Each row is a point on a tangle of strands that fork and nearly touch. The rows are in no order.
(in the rows, 128 means zero)
Two points are linked if the straight distance between their rows is under 107. Some points are linked to none.
lufe: [155 134 120 145 174 111  99 105 120 155 154 141 142 163 130 109 107 140
  79  88 119  99]
bobor: [121 111 166  62 140 139 104 161 145 140 140  88 101 111 145 152 126  88
 150 103  87 111]
funit: [130 157 101 126 121 123 161 193 108 129 165 181 138 167 122 108 180 161
  98 101  89 140]
zakez: [ 96 148 113  77 112 160 148 166 156 132 136 163  91 160 152 127 174 145
 123 144  71 114]
Ruga: [114 143 143 118  75  87 162 139  96  76 171 142 135 125 109 149 184 151
 141 194 165 148]
Zimaf: [153 150 163 137 151 106 113 159 120 100 202  88 124 123 135 108 100 121
  89 116  90 121]
reg: [149 137  84 192  82 125 105 125 113 126 136 157 168 157 156 135 117 150
  75 102 143 214]
mibit: [147 111 148 120 148 102  81 102 122 140 179  60 122 105 158 100  88  80
 103 129 127  96]
vuke: [104 113 108  86 120 179 110 131 194 155 121 132 109 145 152 125  82 118
  98 108 121 137]
fol: [153 148 101 159 119 107 162 178 119 132 192 151 145 141 116  92 163 149
  90  99 117 147]
menif: [ 99 102  89 153  85 133 153 116 183 160 198 142 121 120 127 108 119 117
 109 173 153 147]
duzek: [115 131 188  88 193 130  68 158 127 150 158 136 128 138  99 163  67 156
 114 101 115 104]
Nefum: [151 103 155 145 146  92 165 126 100 110 123 117 159  83  66 133 152 116
 166 114 182 148]
bisi: [104  92 118 139 120 158 117  91 167 158 127 154 142 121 111 154  92 137
 131 152 177 155]
biniz: [110 107 159 122 127 124  50  80 107 124 102 112 126 131 141 194  67 130
 143 160 137 122]
fomev: [148 140 102 191  90 106 116  87  74 107  64 110 137 121 156 133 154 123
 157 160 136 125]
Natug: [110 130 119 108 133 103 130 123 122 133 175 171 133 164 116 116 146 152
  99 153 146 112]
gagam: [161 171 122 188 154  97 114 102  82 110 125 119 141 127 143 102 131 134
 129 154 109  75]
Mana: [157 134 165 118 178 123  87 162 117 105 132 112 149 132 127 149  96 124
 104  59 103 154]
suz: [125 118 100 161  81 110 104  90  94 114  88 150 138 146 145 168 150 146
 132 152 159 153]
dazop: [132 121 113 143 139 135 117 110 176 162 212 140 139 130 141  71  82 120
  72 115 153 142]
gimid: [128 116 162 167 153 121  72 120 110 140 152 155 163 144  95 180  69 165
 113 140 143 139]
tol: [149 128  93 188 106 132 114 105 129 138 123 138 150 137 141 115 111 132
 103 112 134 162]
Gev: [124 102 139 170 111 118 120  76 136 130 110  88 139  85 123 133  80 102
 165 186 169 112]
Pokir: [162 136 110 202 110 133 137 120  96 126  66  91 147  90 138 127 139 114
 165 124  91 124]
Pumu: [121 144 110 102 153 161 134 102 131 132  22 158 115 141 141 122 130 129
 133 100 122 128]
rulab: [ 76 158 124 100 111 178 115 120 184 117 137 128  71 153 156 113  78 150
 101 202  98 123]
bapaf: [130 125 122 114 132  67 156 105  77 119 124 162 148 154 104 135 189 159
 122 113 183 126]
Lemar: [161 122 138 140 144 118 107 181  94 104 118 121 159 136 132 169 139 132
 122  64  96 169]
gika: [153 135 156 186 160 148 143 128 148 138  90  74 129  88 116 108  70 106
 156 132 112  93]
Gigit: [ 72 112 131  76 113 156  81 144 135 129 108 148  94 159 133 220 157 148
 166 158  76 114]
rel: [134 186 150 127 142 127 148 140  88  70  73 144 133 129 113 123 137 153
 151 134 125 129]
Diga: [128 151 144 162 129 134 157 156 135 117 167 109 115 104 111 104 134 120
 155 189  87  70]
zabo: [140 180  99 131  87 122 152 136  94  87  83 173 133 173 152 112 157 175
  87 106 131 193]
nof: [159 114 145 181 143 127 126  85 137 138 105  85 151  88 112 114  75  98
 152 126 152 122]
Peme: [116 166 152 113 171 149  89  86 127 109  85 116 115 133 128 113  38 146
 128 173 159  79]
fevu: [140  99 117  86 115 122 165 159 121 135  88 105 112 119 148 139 198  84
 154  77  87 132]
nadu: [ 90  73 111 109 132 163  89 128 158 203 141 163 125 149 123 166 117 139
 131 128 109 113]
rigum: [124 125 128 158 116 146 182 166 147 131 157 108 120  82 110 113 159 104
 167 151  88  83]
mufon: [154  98 177  98 188 102 157 137 125 117 129 101 144  74  82 131 122  99
 169  98 170 112]
doku: [145 134  94 167  99 131 180 184 143 149 187 120 133 121 146  78 172 110
 105 115  79 135]
rerug: [134 105 114 179 125 175 155 156 189 191 172 113 129 112 122 110  93  96
 117 117  82 114]
kasig: [130 109  94 126  82 159 167 161 177 157 161 118 118 112 145 107 165  94
 116 111  93 149]
nokon: [131 123 188 148 187 130  56 146 136 164 150 135 152 147  88 180  47 153
 111  96 117 114]
Simo: [122  94 119 133 108 180 187 151 193 172 132 114 108  96 126 108 135  84
 138 105  93 130]
vake: [129 123 100 140 102  84 137 132 113 123 199 148 135 146 140 123 164 135
  96 124 146 154]
Fis: [129 116 151  96 164 120  70 119 123 168 186  90 127 127 138 112  75 117
 104 127 135  72]
tal: [182 175 123 157 183 111 106 124 109 137 154 133 133 165 146  85 122 134
  80  89  76  77]
Nupas: [178 133 127 203 154 151 154 126 120 139  61  78 131  79 116 103 119  96
 165 106  96  93]
bom: [156 102 110 168  78 111 150 170 112 127 137  67 133  84 153 134 183  81
 155 105  84 146]
mumil: [133  95 132 129 109  92 154 131  90 110 110 146 162 115  86 154 189 128
 148 107 187 166]
vep: [114 108 146 137 141 164 139 124 171 151 131 161 144 124  74 156  78 157
 127 140 162 147]
liti: [109 146 117 112 137 179 181 120 147 120  43 174 117 134 116 112 130 155
 135 128 153 157]
bepir: [163 148  70 172 134 122 132 116 102 159  91 174 153 185 142  96 159 170
  79  62 139 145]
kufet: [111 140 115 109 144 157 146 184 130 144 128 174 121 161 124 115 167 151
 115  92  70 112]
biz: [151 151 137 139 120 106 104 166  75  75  84 114 147 134 150 168 150 132
 132  80  99 179]
Ralor: [111 147  96 110 126  70 137  70  69 127 110 172 124 184 139 126 179 163
 101 147 171  99]
Kivod: [125  65 120  95 165 147 126 116 153 190  99 130 137 104 100 146 141 104
 162  75 162 108]
Mel: [125 150 159 168  97 151 150 144 134  81 133 164 153 130  89 144  87 176
 117 167 157 193]
fek: [142  94 126 159  93 117 171 164 138 137 183  73 126  76 115 125 164  83
 165 138 107 122]
tiku: [128 146 119 111 126 153 197 142 152 110  73 146 119 112 100 101 147 132
 151 118 145 146]
bobe: [135 176  72 162 111 129 137 117 103 136  82 185 140 188 165  97 149 171
  81  97 131 163]
riru: [ 99 111 122 101 171 166 116 114 133 158  35 169 115 141 107 149 119 142
 163 109 130 104]
Tir: [124 127 108 115 128 155 107 118 185 165 168 146 125 149 152  92  83 128
  67  98 133 147]
gazuk: [ 88 124 113  78  97 181 104 110 191 141 133 132  78 146 174 129  94 129
 111 161 115 141]
Neruv: [ 93 143  82 120 128 100 135  57 112 124 105 167 110 168 139 118 155 161
 118 191 171  85]
mup: [122 170 136 106 126 124 163 117 143  77 141 141 121 130 121  79 117 142
 102 171 168 146]
rab: [123 138 154  34 148  94 116 126 109  98 142 107  95 138 148 120 140 109
 117 114 136 106]
ziz: [122 133 158  65 114 104 100 129 113  78 135 116 109 145 158 144 131 126
 108 129 127 148]
ronov: [155 114 121 135 138 138 183 183 116 145  87 114 131  94 113 116 191 107
 169  71 112 116]
kamid: [ 90  84 119 105 115 149 122 130 168 203 179 140 109 131 116 153 154 117
 148 156 124  93]
lalon: [ 85 119 123  77 107 151 111 152 152 133 133 153  81 167 141 168 177 139
 143 157  78 109]
Tavov: [157 138  94 133  75 106 181 168 103  95 119 105 132 108 143 105 187 115
 126  97 120 197]
reta: [123 110 155 132 141 148 118 159 139 154 135 108 130 117 114 161 110 107
 149 111  86 108]
Vun: [122 118 150  76 107 112  92 125 144  92 181 114 113 146 142 159 108 127
  89 125 132 189]
limim: [ 89 172 129 105 137 160  95  89 147  98  96 119  92 146 163 108  60 138
 119 208 126 108]
rete: [117 107 126  84 131 128  49  80 110 130  86 116 118 157 177 147 104 111
 109 101 119 133]
vov: [112 107 168 140 129 107  58  88 104 120 160 130 151 139 114 181  73 152
 129 173 163 133]
ful: [129 121 121 135 133 157 197 149 184 160 158 110 117  79 108  70 136  86
 155 139 116 101]
Maba: [151 112 100 161  69  99 152 135 110 121 152  89 141 110 165 118 181  95
 130 104 113 175]
duve: [129 190 161 150 151 115 166 162  99  86 129 120 117 100 117 101 139 134
 173 178  91  54]
Suram: [156 109  82 180 123 136 137  92 135 170 105 120 140 120 148  94 130 102
 116  95 125 139]
gefe: [167 143 115 157  94  99 181 180  82 107 109 102 145  93 111 107 186 131
 151  90 133 176]
gitu: [ 87  89  88 104 104 139 131 105 181 185 192 145 106 124 118 115 146 122
 130 174 152 103]
fof: [123 110 166 102 149 125  41  94 112 124  99  79 131 121 154 170  70 102
 135 106 113 120]
Zel: [145 131 177  83 194 112  74 144 106 113 147 112 136 133 125 147  91 132
 113  83 116 111]
zokeb: [126 147 138 159  81 103 182 163 103  84 153 145 150 108  97 126 178 151
 142 154 162 179]
Nuseb: [144 114 179  54 186 106 143 132 117 116 107 105 118  89 110 133 141 101
 161  78 166 118]
Kibev: [141  81  97 161 137 149 130  98 150 186 104 126 141 113 117 112 131 104
 151  96 141 119]
Zet: [124 171 140 115 134 117 150  98 107  67  84 138 123 133 132 108 114 146
 121 165 166 139]
Vas: [123 148 188  82 156 136  88  97 131  94  91  88 120 110 128 138  45 117
 149 158 161 104]
zufam: [165 182 110 205 168 119 119 128  98 145 157 136 131 141 131  82 129 146
 112 126  70  56]
Tamel: [ 97 142  98 123 137 104 161  98 133 140 165 182 132 164 105 102 150 166
 119 182 173  94]
sus: [162 150 139 161  97  85 182 190  80  70 151 108 145  75  93 118 176 144
 155 141 144 169]
garik: [122 146 139  85 151 135 156 130 169 109 160 110 110 105 123  80 111 112
 123 165 151 101]
memi: [ 95 103 108 141  97 138 101  74 130 115 104 153 131 137 132 165 112 154
 137 178 172 165]
Rizut: [116 121 148 171 136 177 143 181 172 168 153 126 125 109  99 139  91 128
 126 127  89 120]
luf: [108 115 146  96 119 130  70 129  92 106  81 131 119 154 154 210 141 132
 163 135  87 127]
zut: [173 108 149 161 140 102 114 108 120 122 145  57 143  81 131 114 100  83
 133 107 132 122]
Pelib: [ 96 148 109  86  72 107 128  78 130  83 113 139  86 158 159 139 172 139
 124 188 158 142]
dez: [130 145 148 101 109 117  93 148  71  69  66 119 124 157 167 185 152 142
 145 103  89 163]
gafo: [126  90 129 143 111  95  93  64 103 128 122  86 135  97 131 138 122  99
 170 188 164  97]
Bif: [138 133 142 130 183 114  79  96 129 150 162 132 134 138 117 102  74 134
 108 116 139  75]
kino: [119 104 137  56 131 128 126 158 134 131 103 103  99 124 149 160 182  79
 168  92  85 109]
boni: [123 117 121 139 108 124 143 124 183 140 232 134 138 118 120  96  96 120
  93 157 166 146]
dubu: [126 152  99 148  75 130 144 144 119  94 120 165 136 161 144 134 134 168
  88 120 151 217]
mafos: [118 154 154  42 148 105 147 125 145  94 166 107 101 125 132  71 129 109
 102 138 165  89]
koro: [149 192 165 149 146 115 169 160  83  69  99 109 129 107 111 108 151 139
 162 146 102  96]
Bur: [104 131 120 110  76  88 160  98 110  85 150 133 116 135 133 136 179 130
 139 190 164 123]
dotiv: [117 128 158 159 126 156 170 137 153 108 124 162 155 106  70 144  90 160
 141 150 180 180]
moga: [109 100  99  95 122 143  40  90 133 173 110 130 110 175 179 158 112 119
 106 112  99 130]
bulag: [112  75 132  89 170 165 116 119 143 179  54 151 140 137 103 170 125 122
 168  75 141 126]
pebu: [146 137 127 121 146 132 216 164 133 125  80 128 132  89  93  94 186 108
 171  96 134 113]
duvep: [ 95  92  95 130 138 158  57  91 148 204 125 164 130 155 135 162  96 148
 100 126 123 125]

Follow the links from the first point to the second, and from the first to the third. Name the last point that the two ways share.
Nefum; zakez; Tavov: fol
bapaf; biz; fek: fol
liti; bom; Tamel: Simo
Zet; sus; mufon: rigum
sus; Ralor; bobor: Simo

A fork is a point with three links. Follow the links from the first point to the second and name the forks in between, in order.
Nuseb; luf: fol
Pokir; gagam: nof
bom; lalon: rigum Simo fol
bobor; biz: Simo fol
ful; ziz: rigum
mumil; Zet: fol Simo rigum
Vun; doku: rigum Simo
